Each row is a point on a tangle of strands that fork, close into loops and nearly touch. The rows are in no order.
Two points are linked if the straight distance between their rows is under 90.5. Some points are linked to none.
Fuzup: [  5 -12  42   6  37 -15  35 -15  -8  15 -24  15   3   7  11 -10  24  29
 -20   1 -22   1  18  14  24  19  -5  25 -10  -9  18   4 -16  10  10  -8
  -7  20]
Vuku: [ -1  20  27 -11   9  -2  14 -14  11 -24 -24  31   7   1 -16  17  -7   2
   8 -46  -2   0   5   2  28 -17   0 -11 -16 -51   3  15 -39   6  15  -1
 -17  20]
Nege: [  1  17 -21   4 -38  -7   4  -2  -4  -3 -11  20 -18 -38   4  13  31 -32
  -2  14 -17  -1   9 -11 -10   6 -51  -4  -4  -7 -14  -6  29  -6 -10 -28
 -50  16]
gole: [ 28  15   6  -4  24 -12  -2 -14   6   4 -20 -10  12  11   5   3  15 -24
 -17  22   9  -9  -1   9 -17   0  -1  12  19  36  49  11  -7 -62 -10 -45
 -22  -1]
Bezuf: [ -5  43  14 -35  21  20  10 -22   0 -28  -1  -7  32  12 -15  -5 -18 -13
  28 -68  11 -22 -14  -8  21  -4   7  -4   0  -2  29  28 -35 -21 -12 -12
 -20  11]
rup: [-17 -19 -10  -2  26  15  12  -1  -3  28   8   8  -6  26  46 -13  63  42
  -1  13  25 -15  24 -23  19  61 -11  36   1  31  11  13   9 -28  35 -24
  22  11]
fino: [ -8 -16 -19   5   9  30   3 -32 -39 -15  -9  24 -12 -20  11  -7  29 -24
  -6  19 -18  13  32 -21 -29  -8 -41   5  35  21   4 -24  -1  16  10 -36
 -37   6]
bafib: [-37  13 -27 -42 -14 -11 -41 -19  18 -54  -4  19  19 -15 -21  13 -26  11
   4 -30  21  -9  10 -11  14 -20  15 -20  -2 -20   5  -5   5 -29   7 -17
   3  14]
Vono: [-16  34 -22 -56 -17   9 -39  -9   5 -42  -3   6  30   3 -18  -3 -48  -2
  10 -50  27  -5  -2 -10  10  -8  27  -7   1  -2  14   1   1 -31  -4 -22
  -9  17]
kog: [  3  -7  -1 -15  21   5  -4   5   7  23  12 -43  11   7 -38  -5   2  -6
  -2   5  11 -17 -30  28  19  -2  27  -9   5  20   4  14  17  -7 -12  35
  13 -39]
febi: [-29 -12 -43  -5  12  10 -19  32  15 -18   5  -7  -3  -6 -14   2 -22  -5
   2  -4  34  -5 -32  -9  -1 -32   9 -23  12  12 -34 -27   2  22  14  40
 -14 -26]
duti: [-18  -8 -19  -8 -23  -9  -4 -10  22  10  10 -13   0 -36 -22  15  -2  -7
  22   2  14   0 -25   4  20 -14   3 -15 -38 -28 -24  10  28   3  -2  23
  27 -22]
tib: [-27  -4 -35 -24 -39 -24 -38 -13   3 -29  12  10 -19 -24  -7  31  -9  -1
  13  -5  16 -12  -1   6   1 -40 -11 -30 -24 -27 -16 -21  33 -20   3  -4
  18  -1]
tibak: [ 12  31   2 -31  -5  17 -36  -8 -16 -22  20  -9  32   7   5 -14 -50 -10
  -3 -71   6   7  -6  -3  17 -35  29  -4   4  -5  21   5 -37 -10  -9  11
   3  17]
lon: [ 13  -2  38  30  23 -10   1   0 -10 -35  -3   8  -9  12  12  -6  12   7
 -15  14 -25  20  40  11  -9  -7 -31   3   7 -10  36 -16   2   3  11 -13
   4  26]
duno: [ 26  11  -3   5   6 -28  12  23   4  21   1  -6  17  -9  -1 -45   0 -28
 -15  18   7  23 -12  -4   7  17  12   9   0  15 -28   2  -1  -5   1  36
 -30 -15]
komo: [ 10   1 -29  13  -7  40  -9  19   2   6  21 -25 -20 -12 -11   9 -13   4
   2  20  10 -23 -21  -4 -62   6  19  -9  -2  16   6  -3  30  11 -32  -6
   3 -37]
beser: [ 14  23 -24  22 -42   8   1   4  18 -10   9  11 -13 -21   5  40  40   5
   9  13 -30 -16 -18   5 -14  13 -39 -12 -40 -39 -10  15  23   8 -38 -20
 -25  35]
Vomek: [ 16  10  -7  -1  40  26  27   8 -12  14  -5 -12   4  29   6  -9  -8   4
  -7  36  27   4 -39 -14 -24  13  33  12  30  40   8 -13  -3   8  -5  30
  23 -26]
peta: [ 45  34  -5   2  20  -1 -30  18  10  11   2   5  24  33  -2 -10 -32   7
 -39  14  10   4  -2  16 -25  11  37  -3 -14  12  20 -14  -5  -5 -23  39
  12  -9]
kiroz: [ 18  -2 -21 -17   4 -20   5 -25 -25   5 -13   9   8 -11  12 -28   8 -29
 -15  25   0  17  24  -9  12  10 -13  22  30  26  20  -4 -16 -26  13 -27
 -36  -4]
Zel: [-11 -23  14   3  28   6   5   6   3  31  26 -34  11  10 -29   9   4  16
   0  -1   3 -18 -15  29  23   6  24  16 -21   2  14  19  18   7  -4  19
  31 -36]
fode: [ -5 -39  21   9  11   2  25 -10 -29  -6  -1  14 -21   6  16  -6   4   8
   2   3  -2   5  15 -27 -10 -11  -4  28  26   9   6  -4 -21  16  27 -25
  13   5]
neru: [  0  -5 -10  23 -24 -30 -21  32  27  -1  11   5  15  24  -6 -10 -29  17
   0  20 -12  22   7  33  -7  19 -33 -32 -41 -29  -4   6  26  -7 -19  30
  13   9]
Kozuv: [ 16  -1 -18   2  -3 -25   1  -3 -13   9 -16  -1  19 -19  -1 -33  17 -17
 -16  24 -10  24  31   2  30  22 -26  21  21  18  16  13  -4  -1  11  -7
 -27  -4]
Leb: [ 17  32 -27  36   9 -10 -13  47  25   2  12   1   2  19  13  -9  -9  -7
 -30  21  20   6  -4   6 -47  10  -6  -7 -33  -9 -20  -1  24   7 -14  29
  -9 -15]
topev: [-28 -11  21  16 -29 -15  -8   1  17 -17   1   3 -15   1  -7   8  13  -3
   7   3 -33   3  19   8  20 -11 -44 -17  12 -23 -19   7   3  27   9  11
   6   4]
Zuru: [  4  -8  29  41   6   0  -4  26 -13  -6  36 -11 -13  17   0  -7 -19  24
  -7   6  -7  19   3  10 -24   8   8   6 -15 -12   0   0  22  13   1   5
  28  -5]
bom: [-23 -23   0  47 -16   1  -9  14  28  13  -6   1  14   2  19  12  10  29
  -3  13 -37  11  34  27   8  51 -50  -4 -37 -34   1  32  -7  14 -25   1
   7   5]
Laza: [ -1  10 -22  14  33   7 -20  24  30  16  15  -9  26  24 -18   7 -36  21
 -31   2  10  11 -15  30 -16  19   3 -17 -50 -18   0  -9  15  30 -10  44
  23 -29]
sorob: [  1  -4 -13  22   8 -15 -20  29  28  13   9 -16  22  25 -15 -16 -33  30
 -15  14   2  17 -10  33 -13  17  -6 -24 -41 -17 -11  -5  12  13 -16  46
   9 -11]
verap: [ -6   0 -25   6  -5   0  17  21  15  27   4 -14 -11 -25  -9  -9  -4 -40
   8  17  20   9 -25 -12 -36   9   6  -5   9  20 -31   1  10 -13   3  18
 -32 -28]
zez: [ 12   4 -46   7  15  30 -13  37   8   2   6 -23  -8  11  -6   9 -21  22
 -14  30  25 -13 -18   6 -37  -4  25 -18  13  19  17  -8   9  10 -20   9
   9 -40]
kis: [-21 -29 -20   8 -37  14 -19  19   7 -18  13 -47 -13 -20  -5  12  20  29
  18   8 -23  -9  -5  18 -17  -2 -30 -15   0  -9 -11   3  13  34 -15  -3
   4 -14]
kan: [  6 -16 -30   3 -31  17  -7   6   2  10  11 -24 -19 -23 -10  12  -1 -15
  10  13   8 -31  -4  -8 -50   7   2  -9   0  25  14  -8  16  -8 -25 -31
 -18 -26]
kozed: [-13   4 -12 -40   1   6 -11  -4   6   5   9  -3  21  11 -27  -8 -22 -34
  18 -25  27 -26 -11  -1  15  -6  38 -20  23  24  -5  16 -19 -32  -5   8
 -17 -27]
sapo: [-50 -10  28  10 -13   8  -4  12  -1 -32  29   7 -18  13  -1   4  11 -16
  22 -12 -21  -8  27 -11  16  -8 -25 -33  36 -24 -15   8  -6  21  12   7
  11  -5]
fal: [-53 -18  10   8 -22  22  -3   0 -11 -30  21  12 -20  -4 -13  19   6  -3
  27 -37 -13 -19  17 -24  -3  -7 -11 -15  16 -22 -34  11  -3  33   4 -12
   3   4]
rem: [-22 -39  15   7   0   9  12   0 -28   5  27  27 -45   0  20  -2   9   8
   9 -16  -4 -22   5 -28 -13   1   7  25  22   9 -30   1 -11  11  28 -33
  15   4]
Pagu: [ 16  -9 -29  -7  -8  -9  -3  11  -3   8  -5  -7   1   0  -2  -8 -23  -4
 -13  35  13   0   1  -4 -20  -2  25   7  38  37  28  -9  -4 -20  -6 -19
  -9 -15]
zud: [  9  18 -20   8 -50 -16   0  27 -10  -1   8  14 -27 -13  -2  -8  -4 -32
  -3  14   9   1  -6  -6 -39  -3 -14  -1 -31  -4 -20  -2  45 -23 -11 -15
 -18   6]
Golo: [-31  -7 -17   6 -30 -23 -17 -12  23  -2  -5  -1   2 -37  -4  22  -4  18
  35   2  -7  12   1  -2  33   4 -22 -16  -3 -37 -56  23   8  23  -2  33
  35  14]
Befe: [ -2  -7  33 -26  48  19  55 -45 -21  16 -34   9 -22  12  38  -1  33  -1
  -8  -7   0  11  16   3  -6  -4  29   8  25   4  12  13 -28 -15  27 -16
   0  27]
Bude: [ 13  -3  -2  -3 -27 -44  -4   1   7   7 -16   5   3 -14  -6 -21   9 -13
 -16  23 -13  11  18   2  30   6 -25   3   9  -1   1   7  -7   0  13   2
 -22   0]
manup: [  4  10  22  39  23   4  20  -8 -21   3  -7  24  -9  -7  32  -6  38  21
 -21   7 -15  20  27  -3  18  35 -29  26 -16 -15 -11   4  17   7  22 -42
  -6  16]
buvub: [ -4 -12 -12  -7  33  29  31 -50 -36 -13 -23  15  -2  -4  25 -14  35  -3
  -5  21  -5  26  33 -29 -22   2 -19  15  24  15  15 -26 -13   5  30 -33
 -14  18]
ziga: [-18 -16 -15  -1 -50  25 -22  33   3  -6   8 -48  -9 -28  16  11  35   9
  20  12 -39   5  -2  13 -21  17 -35   4  13  -4 -31  11  10  37 -28  -3
  -8   6]
Tege: [  6  -3  -6 -30  -5 -14 -17  -9  12  16   4 -23  19   6 -36   0   3 -20
   7 -10  12 -25 -22  18  43 -14  18 -18  10  19  -3  15  -1 -36 -12  21
  -1 -27]
ruba: [  4 -23 -33  13  14  37  -8  32  -6   1   2 -32  -7  13  -5  -2 -15  43
  -4  23  19  -3  -7  -3 -26   0  27 -10  11  16  19  -3   6  33 -26  17
  31 -28]
retad: [-13 -24 -20 -18 -14 -18 -16  -7  26 -10 -12 -11   5 -13 -28   5  -6   9
   6  -3  -9 -13  12   2  30 -32   7 -11   6   1  11   0 -18  17   8  -4
   1 -11]
vulef: [-25 -20   0  16   0  32  -1 -13 -35 -17   3  17 -25 -11  12   1  38 -27
  -5   3 -28   3  32 -15 -19  -7 -47  -7  46   5 -11 -11   8  35   7 -18
 -37  12]
Lim: [-31  -6  -4 -35  24   5  15   1   7 -11 -25  14  12  20 -12   8  18  23
   5 -28 -17 -20  34 -13  24 -11   9 -18  24 -10   8  25 -41  36  17   0
 -18   4]
vig: [ -7 -11  -4  10 -17   6   7 -23  12 -19   9  -3 -20 -29 -29  38  23   9
  19 -11 -25 -13 -20  -2  -1 -22 -26 -16 -43 -35  -8 -12  17  23 -12 -20
  -1   4]
fim: [-17 -29  -5  -2  -4   5  18   0   4   4  -9 -12 -15 -16 -13  10  14   0
  18  -1 -14 -21  13 -11   4 -15  -2   0  11   1   6  14 -16  24  11 -12
   1 -23]
gubes: [ 23   4   6 -14  42  24  13   6 -17  18   3 -20  14  32  -3  -5 -14  24
 -12  16   8  -1 -29   1   7   5  52  11  17  37  15  -9  -5  16  -5  32
  43 -14]
sise: [-11 -27 -18 -41  11 -10  -6 -10  29  -3 -15 -14  25  -5 -23   2  14  18
   2 -10 -15 -36  14  14  50 -28  16 -23   8  13  19   4 -31  14   2   1
   1  -6]
ludor: [-28  10 -19 -25 -26   6  -4   3  21  13  15  27  -1 -15 -15  14 -30 -42
  41  -9  53 -15  -2 -24 -25  26  15 -27   3  12 -33   6   2 -38  -5   2
 -26 -18]
zom: [  8  16  36 -12  16   4  18 -20  -5 -12  -9  13  16  11   1  -2 -13 -10
  14 -57   5 -11   8 -10  15 -12  18  11   5 -27  15  23 -52   5   5 -11
 -15  19]
zenur: [  2   4  22  -7  35  34  52 -46 -34  15 -38  13 -24 -11  27  -6  39  -6
  -7  11  -3  30  20  -4 -23   3   9  -1  21  -6  12   2  -6  -5  21 -29
  -9  16]
nutad: [-25   2 -19   9 -43  -2   2 -21  21   6 -10  -5 -10 -51   1  42  25  -3
  42  -6 -19 -10  -9 -11  24   3 -31 -16 -12 -38 -44  14  10  16 -11   9
  20  11]
Zopu: [ 41   9  27  -4  25   7   2 -22  -5   9  -8 -26  24  27  -7  -1  -4  -5
   1   5   3 -11 -11  -2  -2  -4  22  24  14  34  43   5 -10 -22 -12  -1
  28   0]
kuz: [ 10   0  28 -11 -12 -17 -23  10 -13 -23  19   3  -6  12 -16  -7 -38 -19
   9 -23  -1  20   3   5   7 -41   8  -8  -8 -15   9 -11  -5  -4  17  25
  16   2]
vobar: [ 22  -6  38   9  25   3 -24  -1  15  30  -5  30  -4  39   9 -13 -25  56
  -5 -29  -2 -17   0  12   7  32  12  35 -36   0  27 -26   4 -26  11 -20
  57  27]
Fimi: [ -7 -36  -9 -11  26  19  23   1 -24  20   7 -23  -5  13 -10   5  -6  10
  14  13   7 -25 -11 -14   6 -16  32  11  28  37  26  21 -14  11   3   0
  26 -19]
pevet: [-17 -10 -19  -9   8   2 -11  29   5 -17   1   0   1   4 -20 -20 -31 -13
   5  -9  22   7 -12 -12   0 -24  30 -24  16   1 -35  -6 -12  11  10  39
 -12 -18]
nazov: [-13   8   5 -10  -8  -6  14   0   4   7   5  12  16  -3 -26 -16  -2 -29
  40 -17  17  -6  -4 -22  18  26  19  -3   8 -10 -18  45 -22  -5   3  20
  -8 -14]
Lop: [ -5  40   6 -39 -12  16 -19  -8  -9 -37  10  -5  31   3 -20 -13 -42  -6
  12 -70  18   2  -9 -12  16 -12  19   1  -6 -19  24   8 -16 -15  -4  -1
  -3  17]
lus: [ 10  -4  46  -4  47   0  21 -17   1  21 -30  17  -1  29  36 -19  29  52
 -25  -3 -14   0  28  12  15  37  13  27 -12   8  24 -12 -14 -10  24 -20
   9  41]
bisel: [-11 -19   4  47 -19 -14 -18  18  17 -10  12   9  11  26   2   0 -14  19
  -9  16 -31  18  36  33  -6  28 -47 -22 -34 -31  13  12   5   1 -24  17
  16  10]
reda: [-13 -20  11   2   0  19   3 -17  -2 -11  29  -2  -5 -16 -22  29 -13   5
  -3 -33  -2  -1 -13  -4   4 -35  12   6 -43 -35  17  -9  20   8   5 -22
  29 -24]
kuzek: [ -3  10 -23   6 -50 -40 -13   4  27   8 -22  22  -2 -26   6  24  19   9
   5  29 -17   9   2   9  34   8 -51 -10  -7 -20 -22   3  25  -2   4   8
   3  22]
fid: [  9  -6  33   6  21  17  -3   0 -14  13  21 -13  -6  18  -7  11 -27  29
 -13  -8   9   3 -20   0  -3  -1  43  33 -17  -3  21 -12  16   6  16 -13
  55 -13]
meka: [ 28  22  21   5  -3  12 -28 -24 -31  -5  10 -20  25  12  25  -3 -38  -9
   4 -70  -6   6  -5   2   4 -45  27  22   6  18  28 -10 -48   8   6  17
  20  33]
ranu: [-14 -14 -30 -10 -35  10 -13  24 -13  -4  15  -2 -31  -4   0  13 -30 -16
  -4  16  20 -13  -7   2 -53 -19  12 -16  12  29 -12 -33  17 -15 -13 -21
 -28 -17]
Zofe: [ 20 -11   6   1   9  12  18  -5 -29  10   4   6  -7  -3   6 -25 -28 -28
   7  26  25  22 -15 -29 -40  -2  20  23  25  24   3  -9 -11  -7  13   9
   6  -8]
medi: [ -3  16   2 -25 -38 -49 -41  -4  13 -24 -10  33   5   9  -8  -3 -21  -4
  13 -13   6  -1  15   1  34 -17  -8 -25  -3 -25 -22  -6 -10 -19   0  20
  -2  19]
Nunog: [-13  -8 -34  13   3  13 -15  39  11 -16  10 -27 -20  -8 -10   2 -13   2
   1   3  15  -4 -43  -1 -25 -25 -12 -27  -9   7 -39 -26  25  23   2  27
 -13 -28]
keva: [-16  -2   1  23 -41 -27  -8  -2  29  -3 -11   6  -6  -8  -4  16  20  14
   5  23 -33  12  12  24  30   9 -67 -24  -2 -27 -18   3  25  15  -3  11
   1  22]
navu: [-17   4  22  49   5   1   1   4 -15  19  14  22 -18 -13  31  -4  36  10
 -18   2 -36  22  21   5  35  28 -47  28  -4 -16 -39  15  26  20  21 -34
  -7  19]
Romap: [  7 -14  25  -5  12  10  -5 -12 -15   0  20  -7   0  -4 -25  13 -34   6
 -10 -27   1   4 -14   2  13 -34  29  25 -32 -21  21  -3   4   8  11  -6
  36 -18]
geta: [ 16  15 -19  23 -48   2  -7  16 -10 -10  15  10 -17 -17   4   4  26 -22
   2  17 -17  -5   5  -4 -35  13 -33   7 -32 -12  -7  15  37  -7 -30 -28
 -29  23]
Buzi: [ -7 -28  -4 -38  23  -3  19  -6   5  10 -10  -8  20   8  -7   0  17  14
   7 -15 -17 -40  21   1  40 -20  18 -16  24  26  19  28 -45  16   1   7
 -10  -6]
Sopu: [ 15   8  18  28  20   5  31 -15 -26  -2 -26  22  -9 -21  11  -9  39  -8
 -17  13 -16  25  22 -13   6  16 -30  16 -11 -19   6   4   9  12  16 -28
 -26  10]
paf: [-18 -28  19  -3  23  11  17  -9 -24 -20 -13  27 -12  14  13   2   6   0
   1  -9 -19   4  36 -20  -4 -29  -8   4  42   3   8   1 -31  22  30 -17
  -4  17]
Pim: [ 24  22 -11  17 -19 -20 -11  43   8  -5  13   3 -12  13  -1 -16 -17 -13
 -14  23  11  11   1   8 -44  -6  -3 -13 -23  -9  -5  -2  32 -16  -7  10
  -6  -4]
Zope: [-17 -18 -21   2 -25   1 -12  -9  10 -10  31 -17  -9 -24 -19  15 -11   5
   9  -7   7  11 -28  12   4 -24 -15 -20 -48 -32 -25  -4  40  14  -1  17
  32  -5]
sozan: [-15  11 -13  -7 -44 -41  -7   4   5 -12 -24  31 -23 -10   9  23  20 -22
 -11  11  -4   8  16  -1   5 -13 -33 -10   9 -11 -15 -21  13 -21   7 -33
 -41  11]
luk: [ -6 -27  15  18  19   6   8  12   0  29  13 -16  -3  26  13  -7   8  52
   3  10   9 -27   4   1  -3  32  21  28  -1  17  21  15   7   4   3 -11
  42 -12]
kozu: [  0   9  -1 -15 -37 -52 -20  -2  15 -10 -25  32   1  -5  -4   0  -5 -13
  -7   2  -3   7  15   0  35 -11 -16 -10  11 -14  -7  -5 -18 -15   6   3
 -23  11]
Vegap: [ 21  26   0 -34 -38 -52   0  19  -2  27  -4   4  14  21  12  -7  -9 -16
 -26  11  25   5 -18  18  14  -1  33   0 -11   6 -26 -24   6 -42 -16  13
 -33  -2]
Moge: [-25   5 -13 -44   1  11   0 -13  10 -23   3  -1  30   4 -34 -13 -12   2
  37 -32  16 -21   2 -16  25  18  22 -13  17   4   4  34 -13 -13   0   5
  -3 -15]
Tig: [ 30   8  43  15  17   4  -8  -8   1  21  10   2   0  33   4   2 -25  36
  -4 -15  12  -3 -15   3   6  19  32  42 -22  -5  28  -9   4 -11   4 -17
  57   4]
sibo: [-17 -11   6 -13  11   7  -2   4  -4 -33 -17  21  -4  18  -2  -1   0  -5
   5 -18 -25  -2  37  -8  11 -36 -13 -19  50   2  12   9 -37  23  21  -5
 -11   7]
peg: [-10 -17   8   6  35   7  27 -10   0  10 -14   6  -2  27  40 -11  51  47
 -12  15   2  -2  35 -15   7  44   3  25  -3  16  22  -1   0  -7  34 -25
  16  17]
kug: [ 51  41  24 -15  14  31 -20 -11 -16  26   1 -27  48  24  16  -4 -35  28
 -25  -8 -27  -2 -11  20  -1   8  33 -11  -4  40  32 -23 -14  -7 -38  29
  44  -5]
vire: [ 18  -5  40  32  -2 -12  22  -3  -8   5   7  14 -18  -9   2  12   0  -1
   0  -5  -8   3  -6 -10   0   7  -3  27 -29 -25   8  10   8   1   1 -29
  13  -2]
gif: [-30  -9  -4   7 -24 -26 -10   5  24  -1  -7   1   6  -5 -13 -13  -8   7
  27   4  -1  14   5   3  38  14   1 -16   4 -24 -60  24  -7  27   6  48
  20   7]
vap: [ -5  13 -38  20   9   9   8  45  29  24   3 -33   2 -17  16  -8   7 -18
  -2  27  25  -1 -34  -7 -40  23  -8   1   3  22 -32   3  14   1 -14  13
 -24 -38]
bagi: [  2  20 -28  -1 -59 -49   0   2  19  23 -23  27  -5 -35  14  25  16 -11
  14  35   3  -5 -16   7  30  15 -26  -3  -8 -17 -29   9  25 -27   3  -1
  -2  20]
mapu: [-30 -11  15  33   4  26   0 -11 -42 -14  25  -3 -24   1  39  -1  60  -8
  -5   6 -36   4  19  -7   6  20 -40  20  32   3 -25  -3  24  38   5 -26
 -23  21]
rumag: [  9 -20 -32   3  -2  -7  -9  17   7 -14 -16 -10  -6  -1   2  -1   3  23
 -17  28 -13  -3  24   6 -11 -11  -6  -3  35  30  35  -8 -12  -1  -4 -42
 -13  -4]
nubiv: [-30 -10  16  25 -37   8 -15   0  -5 -22  30  -6 -31 -10   1  13  36 -25
  10   6 -42  -8  -2   1  -1  -4 -41  -5  11 -17 -22   6  15  33 -18  -3
 -14  19]
vepi: [ 37   3  55  18  19 -12  14 -24 -21   4 -14   2   5   9  21   2 -13   9
  -6 -35  -2  10  -6   6  15 -11   7  44  -7  -7  32 -17 -33  -4  12  -5
   8  39]
lugi: [ 19  -5  45   3  29  -2  -3  -8   8  13 -20  21   8  39  34 -18  10  51
 -17 -21  -6  -6  11   2  14  33  18  40 -21   9  34 -24 -12 -27  17 -17
  36  44]
Zik: [ 34  10  27  -4  40   4  40 -35  -3  -6 -30  -9  13   0  23  -8  27  -3
  -9  14   2  13   8   0  -1   6   3  14   4  14  43   4 -11 -18   7 -23
  -7  29]
poded: [ 46  30   8 -23  30  34   0   2 -24  12   2 -16  22  25  18  -5 -29  16
 -20   2  -7   8 -34  -1   1  -7  44  -4  21  63  14 -28 -21  13 -22  38
  36  -6]
mari: [ 16   8   4  -1  11 -22  21  -9   9   9 -28   2  -1  -7 -16  28  31 -33
   3  14   9 -11 -12  26   1  -2 -20  -3   8  23  23  13   4 -60  -6 -33
 -43  -5]
sogi: [ -6   4   4   2  45  21   4  12  11  26  20 -21  22  16 -22  11 -18  21
 -28   0   9  -4 -33  38   8  24  30   6 -44  -6   0  -4  26  23  -6  37
  34 -42]
Rez: [ 26   5  39 -21  40  17  45 -40  -9   6 -36 -10   6  17  50  -7  30  11
  -7 -12  -6  20   2   5  -4  -3  26  12  11  14  26  -5 -36  -7  27  -9
   8  55]
vif: [-24   7  15  48  -3  20 -13   3 -27   1  26  -5 -12  -6  37   2  49  10
 -13   4 -46  20  24   9  24  33 -47  25   9 -12 -36  18  31  29  -5 -24
 -16  28]
nitug: [ 14  -2  35   3  12 -24  32  -9  15  15 -31  19   4  -5 -11   2  19   9
 -12  -1 -28   3   8  21  40   0 -12   5 -11 -21  14   6 -21  18   4   6
 -15  11]
veru: [ -4   5   0  23 -28   9  13 -16  10 -11   9   5 -26 -27 -13  46  38   7
  11  -3 -42 -11 -27   3  -2  -7 -29 -10 -35 -44 -24   2  20  28 -20 -17
 -18  30]
vefe: [-12 -13 -10  -2  -7  13  28   2  -1  33  14   2  -4 -25  -6 -13  -9 -62
  22  18  24   2 -13 -10 -37  15  -2   3  22  29 -23  12  -4 -23   0  13
 -23 -27]
nele: [-41 -22  10  14 -37  20  -6 -10 -10 -12  14   2 -26 -25 -11  25  24 -21
  27 -28 -27 -17   4 -23 -11  -1 -12  -1   1 -20 -46  12  -4  38  -8 -13
 -17   7]
vonub: [-18   8   2 -14 -12 -28 -36  -3  14 -26   1  16  16  -4 -17 -19 -21  16
  24 -12  10   9  12   7  37   4   3 -30   2 -26 -42  14  -4   6   2  50
  22  10]
Lel: [ 35 -12  23  -3   9   9   1  -2 -21  -7 -10  -8  27  38  22 -24 -13  28
  -8   5 -18  14   8  -9   8   0  19  24  13  40  43 -15 -24  -3  -2  11
  31  44]
Pebo: [-18 -19 -39  -4 -22  19 -18  24  15  -4  14 -49 -15 -23 -11   7   1  21
  12   8  -2  -4 -22  11 -23 -10   1 -20 -11  -5 -19  -8  25  25 -11   9
   7 -29]
sovid: [ 32  46 -10  20  34  -6 -15  38  22   2  -1  12  20  34   7  -8 -23   0
 -48  17  18  -3  -5   1 -36  13  15   6 -18  11   5 -20   1   9 -11  46
   6 -20]
lov: [ 46  23  41   4  -2  -4  -7 -21 -24  13   9 -21  11  13  14  -3 -38  -8
  -2 -43   0  10 -12   1   5 -35  26  31  -8   6  32 -16 -32  -4  -2  19
  20  25]
miveb: [-21 -22   7  12   3  16  11 -22   2 -12  18  -8 -23 -29 -21  30  17  13
  11 -25 -12 -21 -13  -9   1 -29   3  -1 -42 -31   0  -8  13  22   1 -31
   6  -9]
mumib: [ 11  12  -4 -29 -42 -60 -13  20   3   2  -4  13  -3  19  -1  -7 -19 -15
  -3  13  21   9 -12  20   7 -20  15  -7 -20  -5 -24 -23  19 -30   7   8
  -9   9]
Dapel: [ 19  -5  -1  15   2   8  14 -15 -31  -3   4  -6  -1 -11  12 -28  -6 -19
  -4  27  17  20   5 -32 -29  17  -6  27  12  16  22   2   7 -14   8 -20
   4   0]
Mobu: [ -6  11  23  -3   4 -11  25 -14  24   3 -36  41  14  -2 -12   6  21   5
   3 -24 -11  -3  12  -6  46  -3  -8 -12  -3 -44 -13  21 -30  19   8  11
 -20  13]
piror: [-32  -1 -11  -9 -22  12   7   0  13  28  11  16   3 -25 -24   6  -6 -52
  50  -4  27  -8  -4 -15 -16  34 -12 -14  21  19 -35  30  -6 -38  -1   6
 -21 -19]
zos: [ 26   5   5  24  14 -12   8  21 -12  21   0 -12  16   4   3 -46  -5   4
 -17  32   9  23   7   3  -3  35  16  14  -2  11   2  11   6  -2  -5  27
   3  -7]
pupo: [ 58  51  24 -15  10  -5  -6   3  -5  35   6 -16  30  19  -1 -21 -34   5
 -32   0 -15  -4 -13  22   2  11  22  -7 -12  25  18 -21  -1 -22 -43  33
   8 -18]
sez: [-43 -12 -34 -27 -29  -5 -43 -21  14 -50   6  13  -7 -24 -11  29  -5  -1
  14 -20  10 -19  14  -4   1 -34 -11 -39   4 -18 -14 -17  19 -11   1 -12
   8  -1]
tipeg: [  0   1 -19   2   9  -4  23  -7  21  10 -30  -5 -15 -27  -3  23  44 -15
  -2  21  -8 -10   9  17 -12   7 -15 -13  17  13  20   1   5 -26  -7 -46
 -40  -9]
Dis: [ 36  15  14  -1  48  12  21 -38   1  -7 -35 -12  12   9   8   1  31 -19
  -4  15  10   2   7   7 -16   5 -10   7  12  27  49  15  -8 -52  -9 -26
 -11  15]
reli: [  5  -3 -35  -8 -11   3  -3  26  -9  14   3  -4 -15   3   3   6 -30 -14
 -14  34  32   0 -16  -3 -52 -12  32   0  19  35   7 -31  10 -27  -4 -24
 -21 -27]
lati: [  8  37 -30  22  18   0  -5  43  46  13   7 -21   7   7   0   9  -4  -1
 -11  18  23  -8 -36   6 -31  12  -6   3 -27   2 -22   1  25  17 -11  29
  -8 -36]
pog: [-19  -3 -22 -11 -21 -11 -28  -1   7 -30  41 -14 -21  -8  -9   8 -11  -8
  13   2  11   8 -21  25 -14 -37 -22 -43 -34 -19 -20 -25  56  -4  -8  23
  27   2]
Votuv: [-15  16 -25 -51 -19 -28 -31 -18   3  -9   8  14  20  -7  -1  11 -27  -9
 -11 -19  35   0 -19  11  29 -34  37 -14 -25 -21  -7 -22  16 -36   0  11
  13  -2]
Rumuk: [ 15   9 -16   3  40  29  21  10 -11  11  -4  13  -8   5   1  -7 -32 -23
  -8  30  37   7 -36 -28 -51  -2  17  15  27  43  -1 -32  -8   4   0  20
 -10 -24]
bab: [ 24   8 -11   4  18   0  20 -35 -27   3 -12  12   8 -17  16 -24  10 -34
   4  22  15  15  14 -23  -9  15 -27  27  10  13  26  -4  -5 -24  13 -34
 -27  -3]
nuz: [-10  -3  16  -5  -4  -1  14  10  -3   6  12   6   7   1 -18 -22 -25 -20
  18 -19  19   4  -7 -19   7   3  30  -1   7 -18 -31  20 -23   9   8  30
  -5 -19]
kod: [ 22  21   1 -19 -16 -41  -3  19   6  13  -2  12  12   3   0 -39 -14 -33
 -13  -5  19  16 -14  -5   9   1  19  -9   7   4 -40  -9 -15 -20   0  42
 -38  -4]
zataz: [-10 -30   4   5  32  24  16  21 -41   2  16   1 -28  19   4  -2 -23  13
   7   4  22  12 -27 -21 -16 -18  36  13  25  26 -14 -18  -4  23  10  18
  29 -13]
Vupi: [ 14 -12 -25   4  11  -5  14   0  16   0 -26  -8  -7 -18   4  -3  32  10
 -13  28  -9  -7  23   2 -12   6 -14   2  23  17  35   4  -6  -2  -3 -38
 -24  -8]
voled: [ 20  12  53   2  26  -6  21 -27 -12   3 -18  14  11   4  24   3  -9 -10
  -1 -43  -1   1   3  -3  19 -18  17  27   1 -21  16   1 -53  -1  11  -8
   0  29]

A fork is a point with three links, a tip a point with one. Leave the first point through the second and follow the links. Name the first fork or tip that comes.
fim; retad: rem
Pagu; reli: ruba
Vupi; tipeg: Sopu
neru; sorob: ziga
febi; pevet: bom

A piece is all that can be reached along the links. How many separate loops has the piece of each point below (a circle has one, a figure eight two, a Y none), and how many tips (points with one link)?
poded: loops 2, tips 4
tipeg: loops 0, tips 2
kog: loops 0, tips 2
duno: loops 0, tips 2
fode: loops 0, tips 2

A tip is a point with one link. Name the tips that can be reached along the links from each point below, in the order of the rows.
Vuku: rup, duti, ludor, nutad
kod: mumib, zos
bisel: bom, ziga
manup: ruba, Sopu
retad: rem, fim
nubiv: bagi

Name the points in between on the shortest way along the links from the first point to the second, in order.
Rez; Vupi: Zik, Dis, gole, mari, tipeg
verap; sozan: vap, lati, Leb, Pim, zud, geta, Nege
Dapel; Nege: bab, kiroz, Kozuv, Bude, kozu, sozan
Bude; lugi: kozu, sozan, Nege, geta, beser, veru, vig, miveb, reda, Romap, fid, Tig, vobar
kog; febi: Tege, kozed, Moge, nazov, nuz, pevet
